Points on a hilly landscape, in no order, each with its height.
From any point a ball takes the steepest step (drop divided by distance) to one of its 2 nearest points. It stops when none of these is lower. Distance is the straight distance between rows; heights are no part of it.
mog height 1.96: [  6  12 -20   3 -19  -6 -11 -12  -8 -10  -7 -22 -20  -4  -8 -21  -6   0
  11   8  15 -41   1  33 -36 -14]
Tur height 1.99: [ 17 -13  13 -15  13   1  25  24   2  23 -33   3  12  -9   5  20  13   0
   5 -15   3  42  10 -18  34  29]
sibit height 0.56: [  5  -3 -24  19  -6 -13 -18 -24 -28 -29  -2 -13 -11   7  -8   5   1  19
  -1   2  14 -12  -7  23  -5 -28]
Filis height 2.27: [-11 -16   3  -3  -8   1   0   1  -3   2   5  11   0  11  19  17   8  -7
  -9  -1  -3 -13   1  -4   3   3]
Nudi height 2.61: [-20  -6  -4 -24 -29 -22  -7  18 -28  22  -9   3 -17 -38 -11 -20  12   2
  17 -10  -2   4  -6  39 -19 -34]
Pez height 2.14: [ -6   5 -15  -9 -24 -13 -12   5 -15   5  -5  -7 -15 -14   0 -12  -3 -15
   7   2   5 -37 -11  32 -32 -19]
viduv height 0.83: [ 10  -8  -1  10  -4  11   2  -9 -14 -13  11   2  -3  13  18  18 -23 -19
   2 -17  -4  11  -1 -18  -6  25]
Kon height 5.23: [  3  10  13  10  14   5  19  37   3  27  -3  -9   8 -18 -15  12   5   6
   1   1   5  15  -6  18  23 -21]
Suvo height 4.39: [-27  -5   8 -11  18 -14 -28 -29 -11 -10  11   9 -10  21  -6 -20  20  32
   2   3   2   4 -15   4   0 -30]
rigu height 3.82: [ 24  -9  -8  19   9  12  19 -21  -5 -18 -14 -23  17   9  -5  10  -7 -13
  -5  -9  15  -9  25 -27  21  35]
Kat height 4.76: [ -4  -3  -6   2  10 -18   5  22 -27   1 -12  -9  -8 -25 -21  15  11  23
   5   1  19  13  -8  33  35 -42]
gozil height 6.13: [  4  -7 -12  15   3 -25  -5  -4 -20 -16  -3 -21 -26  21   2  32   1   2
   7   2  34 -15  14  26  -1 -29]
Gedob height 4.51: [ 11   2  -9  19   8   9  -8 -17   0 -15  11 -21   8  -4 -14  -5  -7   9
 -11   9  16  12   3 -11  27   4]
gov height 1.21: [-17 -10   6 -11 -44 -11 -20  35 -32  12 -14 -16  24 -36 -15  22 -18  -9
  15  -6  -9  15 -11   6   2 -13]
lalo height 1.79: [  9   1 -20   1 -31  -2 -18 -20 -20 -26  -1  -9 -14   6  -7 -19 -10  -7
   5   2   0 -28   7  19 -49 -21]
Pabep height 3.90: [ 17  -7 -25  18  42 -18 -19 -36  -6 -40  20 -14 -15  50  -3   8   3  14
  -3   5  16   6   6  -5 -20 -21]
zasof height 2.05: [  5   3  -1  14   0  -8  -1  21 -15  10  -6   5  12 -21 -14  21   1  -7
   2  -8  -1  -9 -26  11  28 -26]
pep height 4.13: [  4   1 -15   7  -8  -2 -30 -21  -6 -35  19  -2  -6  20   3  -5   3  28
 -11  17   1  -8   1   5 -33  -9]
lis height 2.72: [-16 -16 -17 -26 -27 -28 -26   4 -29   4  -8  12 -20 -25  -4 -19  10   0
  10  -1   1 -11  -8  31 -28 -33]
tiko height 3.14: [-15  -6   3 -11  -7 -14 -17 -13  10  -9  15   2 -17  27  22  -3  15  -7
  -4  10 -13 -15  -7   9 -34 -13]
kipud height 5.37: [ -5  20  -8  -6 -24  -3 -11   6   2 -16  -5 -14  -7 -20  -5 -12  -9  17
 -19  25   2  -6   1  32  -6 -15]
bevez height 2.28: [ 10 -11  11   0  10   6  23  26  -2  24 -20 -12  22  -6  -4  21   3  -7
   7 -15   1  30  10  -8  34   7]
pelog height 3.03: [-21  -7  -6 -22 -19 -19 -25 -19  -8 -22   6   1 -12  26   9 -16   7  -4
  -1  19 -14 -20 -12  17 -42 -23]
mepez height 2.73: [ 25 -13 -14  16  26  -3  16 -44  -8 -23   6  -2 -14  47  16   0  -5  -6
  -6  -7   7 -22  11  -6 -21 -15]
vufin height 2.65: [-12 -17  12   6 -20   2  -3   2 -14  12  -2  10  15  -1   9  17  -9 -20
  -3  -7 -15  -3 -10 -12   9  -2]
bev height 1.00: [-32   8  22 -33 -12   3  -7  25   7  24  10  20  -9 -14  -1 -22   5  25
  10  11 -14  11   6   3 -24 -21]
Rap height 1.47: [ -5  -7 -13   3 -20   3 -17 -19 -13 -13  19   7  -3  12   8   2 -16 -24
  -6   1 -13 -30   2  -5 -43   3]
zas height 6.35: [ 25  -6 -26  36  17   2  19 -21 -20 -19  10 -13  -1  14 -17  21 -13 -10
   4 -13  21 -23   4  -3  13  -8]
mogi height 4.48: [-19  -4  11   0  10  -1 -14 -12  -7   9   9  15 -11   6  -3 -11  22  30
  -4  -3   4   4 -11   5   8 -20]
zusu height 1.28: [-24 -20  32 -22   3  -9   1   7   8  -2  15  14  -7  21  19  18  38  14
  -3  -1 -18  17   5  -6 -12 -12]
tobif height 1.83: [ 19 -19   5 -15  29   6  14 -13   4   6  -3   1  -4  11   9   4  12 -14
   3  -1  -5  43   2 -17  31  31]
fuva height 1.65: [  0  -1 -25  -2 -32  -5 -21 -25 -16 -17  12   0  -8   4  -5  -8 -16 -15
   3  16  -6 -37  -1   1 -47  -4]
penur height 2.36: [ -2  -2   8   8 -11  -2   8  18 -15  11  -5 -10  25 -15 -10  28  -3  -3
   2 -12   6   4 -11   4  32 -13]
Sesik height 2.62: [ -1  -5  13  -4  -6  -2  14  33  -4  23 -16   0  18 -11   7  30  -3 -12
  -2  -9  -8  18  -3   3  23  -7]
gipi height 6.01: [  8   1   7  13   1   4   6   7   8  14   0 -19 -21  -2   5   5   5   5
 -10   6  20  -9  14  13  -2   1]
dunag height 0.60: [ 25  14 -25  24  23   3  -6 -27  -2 -17   8 -12 -10   7 -18 -25 -11  12
  -2   3  21 -19  -5  17 -12 -16]
Pava height 4.61: [-17  13  11  -9 -25  -3  -3  25  31   5 -19  12  23  -7  17  -8 -24 -21
  16   2 -24   4  17 -28   4  48]
rebef height 5.61: [ 23  14  -6  31  -7   5   5  13   6 -12  -9 -34  35 -13 -17   9 -35  -9
   7 -24  14   2  -6 -22  -2  24]
duno height 2.22: [-18  -9  -1 -23 -24 -12 -10  22  -8  14  -6  11   2 -16  10  10   2 -16
 -20  14 -15 -27   3   7 -18 -19]
pota height 3.94: [ 19  -2  -5  13  -4  18  19 -15   5  -9  -5 -11   0   9  -1   1 -11 -14
   2 -18  10  -8  24 -28   2  47]
gubov height 2.25: [  5   3 -15  12   2  -1  -4 -29  -7 -11  11   8  -9  29  21  -5 -12 -14
  -6  -4  -5 -23 -16   9 -17 -10]
nuleg height 5.67: [ 24  21  -5  29 -12   8   9  19  21  -4 -10 -22  28 -20  -1   3 -30 -27
   6 -19   4 -14  -2 -24  -3  24]
Tuzan height 3.49: [  9 -20   5   7   6   9   7  -5  -4   0  -3   7  -4  15   5  15  12   2
  -5  -9   8   7  15 -18  20  30]
Gedat height 6.55: [ -1 -18 -15  13  19 -13 -12  -5 -18 -18  16  19  -6  11  17  30  -3  -3
   4  -7   9   8  -9  -5  11 -19]
piz height 4.59: [ 10  -4  -9  14   4   1  -2  -3  -9  -6  -2 -28   7 -10 -20  11   0  11
 -12  12  25  -6   5   7  28  -6]
zedi height 2.06: [ -1  22  16   2 -17  10  -4  38  22  22 -22  10  25 -24   7   1 -12   4
   9  -6  -5  27   5 -20  -1  15]
dimu height 5.47: [ 12  14  10  17  -9   1  17  17  21   9  -7 -34  23 -18 -19  -1 -20 -18
   6  -6   0  10  -9  -3  20  17]
kufog height 1.38: [-27  16  19 -24 -26  12  -2  43   5  39  -4  24   9 -28  -4  -8   4  18
  15   4  -8  19  16  -2 -16 -20]
Poge height 0.75: [-14  16   4  16 -28   0   3  24  16   4 -11 -26  33 -28 -27  -3 -32 -16
  16 -11  -7 -15 -17  -5  -3  23]
duse height 1.87: [  0  11  17 -17  25  10  29  19  30  38  -5  17 -14  -6   2 -17  21   7
  -2   4  -2  15  12  10  14   9]
buneb height 1.73: [ 12  -1  -2  12  15   4   5  -4   0  18  10  -3  -2  -3   5  -1  -4 -10
   5  -5   5  -1 -22  18  22 -21]
mede height 3.98: [ 32 -10 -11 -22  10   5  24 -22  12 -21 -29  13 -16   1   8 -12   6 -11
   6  -4  -4   9   5 -37  13  63]
faro height 4.83: [ -2  -2  -2 -11  -9 -22   6  23 -24   1 -11 -16  -8 -29 -16   4   9  13
  -1  -2   9   0 -12  45  11 -40]
Visi height 1.51: [-17  -4   7 -18 -29  -8  -2  46 -25  20 -10   6  19 -31  -3  18 -11  -2
   4   2 -19  20   0   8   0 -29]
Kufel height 5.41: [ -4  14 -10   8 -33   2 -22   8  -6 -22  -3 -28  -3 -27  -5  -6 -14  14
 -12  19  11  -7   6   9  -6  -1]
divud height 2.32: [  0   2  -8  -3 -29  -2  -7  25  -9  16  -5  -5 -12 -26  -5   3  -8 -23
   8  -1   5 -23 -19  23 -24 -10]
sova height 3.45: [ 40  -4 -15  -9  28   2  14 -23  28 -31  -4   8 -24  27  17 -14  31   2
  -7   9   8  -4  11 -18 -23  33]
rulo height 5.94: [ 11  -2  11   1  19   9  -2   7  14  22   2   3 -13   0   1 -10  16  12
 -13   2  17   1  11  -3   9  11]
Dese height 0.20: [ 18   1 -36  26  11 -13 -16 -39 -26 -25  -2 -20 -16  17 -20 -17  -4  15
  -1  -1  16 -14 -10  22 -13 -29]
regul height 4.02: [ 19   1 -24  17  21 -11 -27 -34 -11 -33  17  -8 -17  35  -3  -7   7  29
 -10   8  13  -5  -1   0 -31 -20]
fon height 0.57: [ -4   8   4   6 -33   3   5  20  -5  10 -10 -27  26 -26 -17  12 -22 -23
   7  -9   2 -14 -11   1  -7   6]
Dil height 4.68: [ -3  -5  -4  10  18  -7  -5  13 -13   8  -5 -16  -3 -12 -16  14  12  25
  -6   1  23   7   2  16  34 -23]
gizud height 3.01: [-10 -11  10 -12 -13   7  -9  17   0   2   5  29  13  -4  19  21  17   8
  -8   2 -14  22  -4 -21  -1   1]
zati height 4.07: [ 20   1 -12  15   7  25  18 -33  -3 -16   8  -3  -8  27  -5  -8  -8  -4
   4  -6   9 -10  22 -19 -18  38]
dok height 3.56: [ 14 -13  -3   9  38   0  -8 -21   9  -3  18 -14 -10  21   6  -3   7  -5
 -10   6  13  17   6   9  15  -5]
Ger height 2.79: [-12  -4  12 -18   4   3  -3  27  -4  15   0  34  16   1  14  19  24  22
  -5 -10 -13  32   8 -33   5   1]
Modog height 2.47: [-11  -6   3 -16 -32  -8 -14  32 -16  22  -3  -5  -9 -33  -7   6  -1 -12
  17  -8   6  -7 -12  32 -19 -26]
soso height 2.53: [  9  -7 -21  16   9 -17  -3 -37 -19 -20   8  -7 -18  43  17   5  -9 -10
   7 -11   8 -21  -5   8 -34 -20]
sobe height 4.60: [-17   0  12  -5 -11  12  -9   3  -5  10   5   9   3 -11  -6  -8   5  25
   0   0  -4   7  -5   1   8  -6]
zizo height 4.09: [ 29   1 -14  -2  10   2  24 -20  11 -11 -20   5   0   1   5 -20 -10 -13
  11 -18  -1  10   3 -38  15  71]
munaz height 4.30: [-11  -6   9  -1  23 -12 -26 -31   5  -8  27  -1 -16  30   0  -4  27  27
   4  -1   2  19  -9   0 -15 -13]
Sel height 4.31: [  1   8  -4   8  10  12  -1 -34  14  -8  10 -14 -16  29   5 -15  -1   7
  -1  15   0  -4  14   4  -8  20]
tuso height 1.89: [-26 -13  11 -18 -10  -9  -2   8   4  10  -2  17  -5   6  22   8  14 -11
 -13   1 -12 -22   1   3 -16 -16]
tar height 4.90: [-21   8   5 -27  -4 -18   9  26 -17   9 -17  -7 -11 -35 -12  -9   3  29
 -12  -1   2   5  -4  37  -3 -45]
dis height 5.39: [  6  19  14  10   3  14  17  13  23  11  -1 -13  11 -11  -7  -5 -25 -21
  14  -2  -6   9 -11   8  23  21]
taz height 2.52: [ 14   6   7 -14  20  17  18   9  31  19  -9  21  -3  -9  -5 -18   3  -7
  14  10  -7  33   7 -14  27  37]
rini height 4.98: [-10   1 -16  -9 -35 -10 -17   5 -25  -7 -14  -4   7 -39 -22 -22   4  -9
  21  -7 -14 -14 -25  33  -1 -14]
makuz height 2.23: [ 12  18  17 -10  21  16  25  22  31  34 -12   6   6 -15 -11 -16   6  -2
  12   2  -1  21  14  -1  36  16]
mon height 1.53: [ 10 -10   9  -7  13  16   9 -15  11   3   6   4  -6  13  10  -8   1 -14
   6  -5  -6  31  -3 -17  13  43]
defa height 2.51: [-24   5  -2 -17 -27   1  -5  25   6  13  -7   0  10 -14   7  13  -4 -11
 -18  16 -13 -24  12  -3 -12   5]
Nulos height 2.54: [-20  -4  21 -29  -7   6   6  34 -11  31 -13  34  26 -10   8  19  20  10
   0  -9 -17  20  12 -25  -6 -13]
tupo height 4.88: [-12  -1  -9   4 -20   6 -17 -15 -33  -5   9 -13  10 -19 -20  -7 -21  -8
  15  -7 -15   7 -28  22  15 -10]
reses height 1.86: [-28  -3  11 -34 -22  -6  -6  38 -22  32 -15  12  31 -24  -4  24  -1   8
  -2   6 -23  25   6 -11   1 -36]
Rud height 5.55: [-11  -7  19 -14   3  -5   0  20  -7   5  -5   3  -5   0  12  24  14  22
 -26   8   4  25  14   4  10  -9]
Lat height 3.44: [ -1  12 -18  18 -19  16  -3 -19  -2 -21   3 -15  13   0 -15 -13 -18   8
  -4   9   2 -33   8  -3  -3  10]
zera height 1.72: [ 10   7 -13  13  -9  -2   7   8 -15  -6  -6 -13   5 -17 -12  10 -14 -16
   2  -8   2 -23 -28  23  10 -26]
Fito height 5.03: [-24  -1  -6 -14 -44   5 -16   2 -22   5  -6  -4  16 -41 -33 -25  -6 -14
  27   2 -22 -11 -13  17  -2   1]
mizas height 3.38: [  7  -6  11  -4  43  -4   4 -20  17   4   5   2 -15  19   6 -18  21  -2
 -16  13   0  11  -2   7  24  -9]
fip height 1.68: [ -5  13 -11  14 -12   7  -9 -23 -10   0  12  -2   3  -4 -13 -16 -25 -18
   8   3 -15 -32 -21  15  -8  -3]
Tas height 3.53: [ 28   2 -11 -21  10   6  28 -19  31 -25 -11  12 -21  19  18  -9  26  -2
  -4  14  -1  -3  20 -20 -10  41]
von height 6.42: [ 15  -6 -17  34  16  -2   4  -6 -25 -20   8  -1   6  -5  -1  28 -18 -12
   3 -16  21  -3 -11  -8  20  -7]
Nim height 2.63: [ 10   2   8  -8 -13   9 -10  19  19  -4   5  10   6  -6  26   3  -1  -2
  -8  -3  -9  31   0 -33 -11  32]
Kir height 5.31: [  8  -2  12  -4  33  -1  10  24   0  30  -7  -3   6 -20 -21  16   8  13
   3   0  19  31   7  13  40 -33]
pobo height 6.70: [ -8 -18   8  -4  20  -2 -10  -5   1   1  12  21  -4  12   4  11  22  14
   1  -5  -1  31   0 -23  19   0]
ravuz height 1.98: [  2   8 -12  16   8   2  -7 -33 -15   0  16   0 -13  14  -1 -18 -21 -16
   9  -6  -3 -21 -27  18  -8 -14]
Kelo height 3.85: [ 26 -10  -6 -18  18   4  21 -17  18 -11 -28  12  -8   8   5 -10  18   1
  -8   6  -4  12   9 -26  31  45]
buve height 1.20: [  9 -14   2   5  11  10   3 -13  -2 -10  16  -6  -2  11  16   8 -19 -11
   1 -11  -3  30   4 -21  -1  46]
zalo height 4.71: [-22  10  14   6  -8   8 -15  -3  -4   6   1  -2  16 -22 -21 -16  -4  21
  16   1  -4  12 -11   1  23  -7]
tig height 4.80: [-21  18  24 -15 -20  -3  10  31  27  17 -22   9  33 -13   9  -7 -20 -18
  12  10 -28  11   7 -10  18  30]
dinog height 1.57: [ -1   6  23 -18   2   0  26  27  13  32 -45   7  19 -13   2   3   8   4
   4 -13  -8  30  18 -17  20  25]
Bonu height 3.16: [-14  -9   7 -17 -21  -3 -17  32  -4  14  -6  22  22 -13  19  13  -2 -11
 -11   6 -19  13  -5 -20  -6  -5]
pamu height 3.66: [ 14 -14   2  12  10   9  10  -1  -1   2 -17 -15  13   0  -5  19   1  -2
  -7 -13  16   7  18 -26  30  34]
nin height 2.71: [-17   5  16   3   4   9   4 -15  21  11  15  23  -9  11  12 -18   7  -8
  11   3 -16  -5  -2  -1  -1  22]
nul height 2.99: [ 12 -13  -3  10  16  -8  12 -23  -3 -10   3  -4 -11  29  24  11   5  -3
 -10  -4  19 -25  14   2  -9  -6]
Rizim height 3.04: [  0  -7   3   4  19  -6  -1 -27  11  -4  22  19 -19  34  22   1  18  -3
  -3  -8  -5  -1 -11  -9 -12   4]
kug height 2.84: [-10   3   5  -3 -25  10  -6  13  10   3  -4   9  16  -8   7   1 -12  -9
 -11   7 -15 -22   9 -21  -3  26]
fazo height 0.95: [ 28   9 -17  24  23   9   1 -10  12 -17  11 -10  -5   4  -5  -7 -11  -6
 -10   2  21 -21  -6   2  -3 -20]
las height 0.58: [-25   2  22 -20   8   7   3  10  11  17  15  14 -15  -5   3 -17  11  31
   9   4  -2  27   7   1  -4 -27]
deza height 1.56: [-29 -18  14 -23   0 -19  -8   5   5   2   8  23  -7  19  21  26  23  -1
 -12  -1 -15   2   1  -1 -24 -11]
nuzug height 3.64: [ 22  13 -12  26 -14  17  24 -28 -23 -26  11 -37  21   9 -24  -3 -43 -11
   6 -18   8 -25   9 -10  -7  13]
nunot height 2.74: [  7   2  17 -15  26  13  14   0  29  12   5  18 -11   4   5 -20  19   9
   8   7  -2  35  -1 -17  25  20]
befe height 1.22: [ -2 -10 -11  11 -17   5 -14 -10 -19 -21  16   0  -3  12  13  13 -23 -14
   1  -9  -4 -12  -2 -11 -17   7]
viba height 5.12: [-12  19  17  -7   1   8  18  36   9  31 -14   8   5 -23  -4   3   0  11
  -6   8  -3   6   3  10   5 -12]
sek height 2.94: [-10 -15   1  -4 -20  -2 -26  19 -13  13   2  14  14 -18  11  16 -15 -19
   4  -3  -9  -2 -17 -13  -7 -11]
remek height 0.85: [  4 -12 -23  17 -11  -5 -24 -19 -33 -23   8   2  -4   5  -5   4  -3   5
   1  -8  12 -14 -16   8  -8 -13]
vali height 1.34: [ 15   5 -11  25   9  -1   2  -6  -7  -2   9  -1   1  -5   2  -1 -11  -2
  -8  -2   8 -22 -18  11  10 -24]
Dodup height 2.21: [-21   2  16 -34 -19   0  -1  42 -12  39 -12  24  38 -18  -5  11  -3   6
   2  -1 -25  21  15 -21  -6 -13]
rero height 4.22: [ -9   0  -3   3   9   2 -26 -21   0 -26  19  10 -15  22   2   0  21  23
  -4   6  -6  -1  -9  -6 -34  -9]
Koniv height 5.56: [ 11   6   4  25  -4 -11  14  23  27   2 -19 -42  36 -14 -20  14 -27  -9
  15 -26   4  13  -6 -17   4  29]
nazo height 3.73: [ 23 -10 -14  13  45  -5  -9 -38   7 -19  23 -12 -13  40   1  -7  -2  -1
 -11  13  13   0   9   3  -7  -9]
netug height 1.46: [  8   1  13 -21  28   6  26  26  17  24 -21  28   0 -11  -2  -3  29  18
 -12   5   1  18  13  -8  20   8]
Lam height 4.41: [  1  16   5   0  -6   6  13  11  29   3 -13  10  20 -12   9 -19 -22 -12
  12  -9 -12   8   5 -25  11  50]
karo height 6.48: [  3  -6 -11  24  -7 -12  -5   1 -19 -20   1   3   2   1   6  37 -11  -8
  -2  -4  18   0  -4  -1  16 -13]
kiku height 5.46: [-17 -10  21 -18  18 -11   5  20  -9  14  -2   7  -9   1   7  12  21  27
  -9   0   5  24   7  11  10 -38]
Zabu height 6.06: [ -2  -9  -2   9  -3  -8  -5   0  -8   4  -1 -15 -19   7   8  19   4   6
  -4   1  21  -4  11  20   3 -13]
refo height 2.91: [-21 -10  -4 -20 -13 -30 -27 -23 -24  -5  -7  -7 -13  16   6 -16  12   3
  -3   4  -9 -21 -11  32 -33 -31]
mupid height 1.40: [  3  12 -18  12 -21  10  -2 -30 -31 -17  12  -9   6   2 -16  -6 -31 -20
   2  -6 -11 -36 -16   9 -20   1]
sokif height 6.29: [ 29 -14 -21  30  27  -3   6 -19 -15  -8   7 -27  -5  17 -24  15 -13 -11
  10  -2  28 -25   3  14  14 -17]
difo height 2.90: [-12  -7  15 -10  12   3   2 -18  19   0  22  28 -15  25  17 -14  25  -2
   9  -1 -21  11 -12  -8 -12  17]
fomi height 3.68: [ 20  -5  -3 -14  17   4  24 -12  24  -6 -15   8 -14  17  11  -2  26   3
 -17   3  -3  -7  19 -12  10  34]
zadeb height 5.25: [ -2  22  12   5  -3   7  22  27  25  26  -8  -6   4 -18  -6  -6  -5 -11
   0   3  -3  -8  -3  12  15   8]
Rar height 6.18: [ 13  -8 -12  18  12 -14  -6 -23 -19 -10  -8 -28 -24  30   5   8   0   2
   7   6  32 -21  15  25 -12 -25]
Zunot height 4.81: [ -5   7   2   5 -12   4  -6  -5 -13   4  11 -12   5 -25 -20 -16 -14  -4
  13  -5  -6  14 -29   9  24 -11]
vosa height 3.55: [ 12  16 -14  28 -23  17  12 -27  -8 -33   6 -21  19  -2 -20 -11 -36  -4
   0  -2  -5 -32  11  -9 -10  16]
fufo height 6.60: [-10 -14  -7   9  30 -27 -25 -11 -12 -16  22  20 -16  21  11  12  11  14
   3  -3  11  18 -16  -3   1 -27]
Mupa height 3.12: [-13  15  -7   6 -25  15 -11   1  16 -12  12   6   9   1   1 -15 -19  -8
   4  25 -14 -28  14 -12 -10  25]
mef height 3.75: [ 24  12 -15  28  11  17  20 -18 -10 -21   8 -29  13   3 -26   1 -28 -19
   1 -17  12  -5   1 -13  10  15]
tuvut height 2.39: [  8   2  12   6  -5  10  -7  22   8   9  -9   3  16 -12  13  10 -10  -6
  -3  -6   1  23   2 -22   5  23]
ran height 1.03: [  2   7  22 -27  10   9  34  32  15  37 -29  15   4  -9  -1   6  24  22
 -10  -4  -2  30  24  -6  18  13]
gasud height 0.92: [-16   3  11  -8 -41  -5  -4  30 -16  17 -14 -27  23 -25 -14  15 -11 -18
   9   0  -5  -4  -1   7   2  -2]
zal height 3.28: [-19  10  -3   2 -29  16 -14  -9   8 -13   4  -8   5  -5  -9 -14 -18  -2
   3  17  -1 -16   7   5  -8  15]
fem height 4.24: [ 15   7   1   1  11   4  13  -7  24   3 -27   6  17  -9   7 -20 -14 -19
  16 -21  -2  13  -1 -34  11  62]
muti height 5.74: [ 31  10  -6  25   7  11  22  15  17  -4  -3 -14  10 -16  -8  10 -11 -20
   0 -13  18 -28   0 -12   3  23]
kotik height 0.96: [-27  -4  30 -26  14  -4   5   6  10  11  18  20 -16   8  10   3  33  34
   7  -5  -9  27  -1 -11 -10 -27]
kaz height 3.32: [ 25   0   2  -2  17   2   9 -19  32 -23  13  -2 -28  33  21  -8  17   3
 -12   8  12  -6  16  -7 -37  14]
dode height 2.80: [-28 -12 -17 -26 -24 -32 -39  -9 -27  -3  -2   5 -18  -6  -8 -25  22   7
  15   4  -4 -16 -10  22 -38 -28]
Zok height 5.81: [ 26   4  -2  25  14  13  23   2   9  12  -3   0   1  -8 -13  -2   2  -8
  -5  -7  16 -22   1  -6   6  22]
ferel height 5.68: [-12 -12  15 -24  13  -2  21  30 -13  20 -16  22   8   4  20  27  18  16
 -22   2 -10  14  13   5  14 -10]
moku height 3.86: [ 21  -6 -13  20  20  10  11 -21 -13 -20   8 -25   9   8  -7  15 -28 -24
  -4 -11  11   2  10 -12  20  21]
bokar height 6.24: [ 22 -11 -21  20  21 -20   2 -26 -16  -5  -1 -36 -20  17 -22   3  -5   4
  13  -4  32 -19   5  31  -2 -24]
zefer height 3.15: [  4   4   4 -15  33  -6  15 -13  36  -3   0  20 -14  18  21 -15  32   6
 -19  14 -14   2   1   1  19   4]
tined height 5.30: [-17  18   7  -8 -18   1  -9   8  17  -6  -3   0  -2 -12   2 -19  -9  11
 -15  28 -13   1  -5  21   6  -7]
pabeb height 4.18: [ 14  10  -9  19  14  19  13 -45  17 -23  12  -1 -16  34  -2 -18 -10   1
   4  10  -2 -15  25 -10 -27  23]
fav height 2.92: [ 12  -9   6 -19  35   3   5  -6  28   1   4  22  -2   8   9 -13  35  14
 -11   4  -5  26  -6 -15  23  17]
Luv height 4.42: [  6   3  -5  11  16  16   2 -25   6 -15   9 -12   1  16 -11 -14  -6   7
 -12   9   0  -3   9   5  11  14]
godud height 3.25: [-23   5  15 -13   8 -22 -13 -20  21 -15  11   2 -13  45  17 -13  25   1
  -8  10 -19 -18 -12   6 -33 -10]
Dit height 4.99: [-19  10  16 -23  -6  -4   7  31  -5  24  -6   5   3 -22  -3   4   5  14
 -11   1  -7   4   0  27   3 -37]
fid height 3.02: [ -8   9  13  -6   0   3 -12   6  32 -15  15  14  -7   4  14  -9  16  19
 -15  22  -8   5   8 -12 -14  17]
tev height 5.89: [ 16  -1   0  13  28  16   7   3  15  21   1   3 -10  -7 -11  -1  17   3
  -2 -11  21  -7   9 -11  17  27]
lopan height 6.65: [-20 -18   8  -6  24 -14 -10  -7  -5 -10  26  18  -7  13  10  18  18  19
   7  -3  -6  35  -7  -5  15 -33]
fop height 3.19: [ -2   1   8  -2  30 -16  -1 -31  26  -8   7  11 -12  43  13 -13  33   6
  -6   3 -14 -10  -6  -6 -25  -6]
puvi height 3.20: [  7   0   7  -5  10   0   7  -4  36 -17  13  15 -21  25  20  -3  31  12
 -15  13  -2   2   6 -10 -28  22]
rizun height 4.93: [ -4  -8 -19   3 -30  -6 -22   0 -37  -4  -1  -4  10 -28 -18  -4 -16 -23
  12  -8 -12  -3 -24  20   0 -16]
regif height 5.38: [ -9  -4  19 -15  30   0   9  25  -3  34   3   2  -8 -11 -11   6  18  34
  -5   2  12  23  11  10  20 -37]
feza height 1.71: [-22  14  12 -13 -27   7  -7  41   4  28 -14   4  18 -30  -7  -2 -16   4
  16  -2  -4  18  11  -7  -8  -3]
Bunu height 1.15: [  3   5 -28  22 -19   7 -11 -30 -34 -25   9  -5   6  -6 -19   3 -18  -5
   0  -9   9 -34 -16   1 -11  -6]
fovo height 2.10: [-13   8   5   0   4   4   8   4   7  22   5  11  -6  -7   0 -15  -2 -10
   7  -2  -4  -1 -22  14  12 -24]
zevun height 2.83: [  0   8   1 -11 -17   9  -9  15  26 -20  13  14   6  -3  22  -2   4   4
 -12  19  -4   4   4 -16 -23  26]
Mov height 5.01: [-24  20  20 -17 -17   2  -2  22  18  12  -5  17  23 -11  13 -10 -11  -7
   0  20 -25  12   7   0  11   8]
Vod height 2.42: [-15   7   9   2   3  11   7  -7  14  21   7  18 -14   0   0 -22  -4  -6
  10  -4  -7 -13 -11  11   3   3]
tunez height 5.18: [-27  23   8 -16 -17  -1 -10  11  27  -7  15  15   6  -7  10 -23 -11  -2
   0  29 -21  -4   3   9   5   1]
zol height 3.26: [ 23 -16  -6  13  15   6  20 -16  -1 -11  -3   1  -8  18  11  17  11 -13
 -20  -7  15 -10  12 -12   9  17]

Where does a ball stop that starts at each point below?
Fito: ran
tined: las
lopan: Dese
pep: ran
gipi: Dese
gizud: fon
mepez: Dese
Dit: Dese
lis: viduv
moku: las
Kelo: las
rini: ran
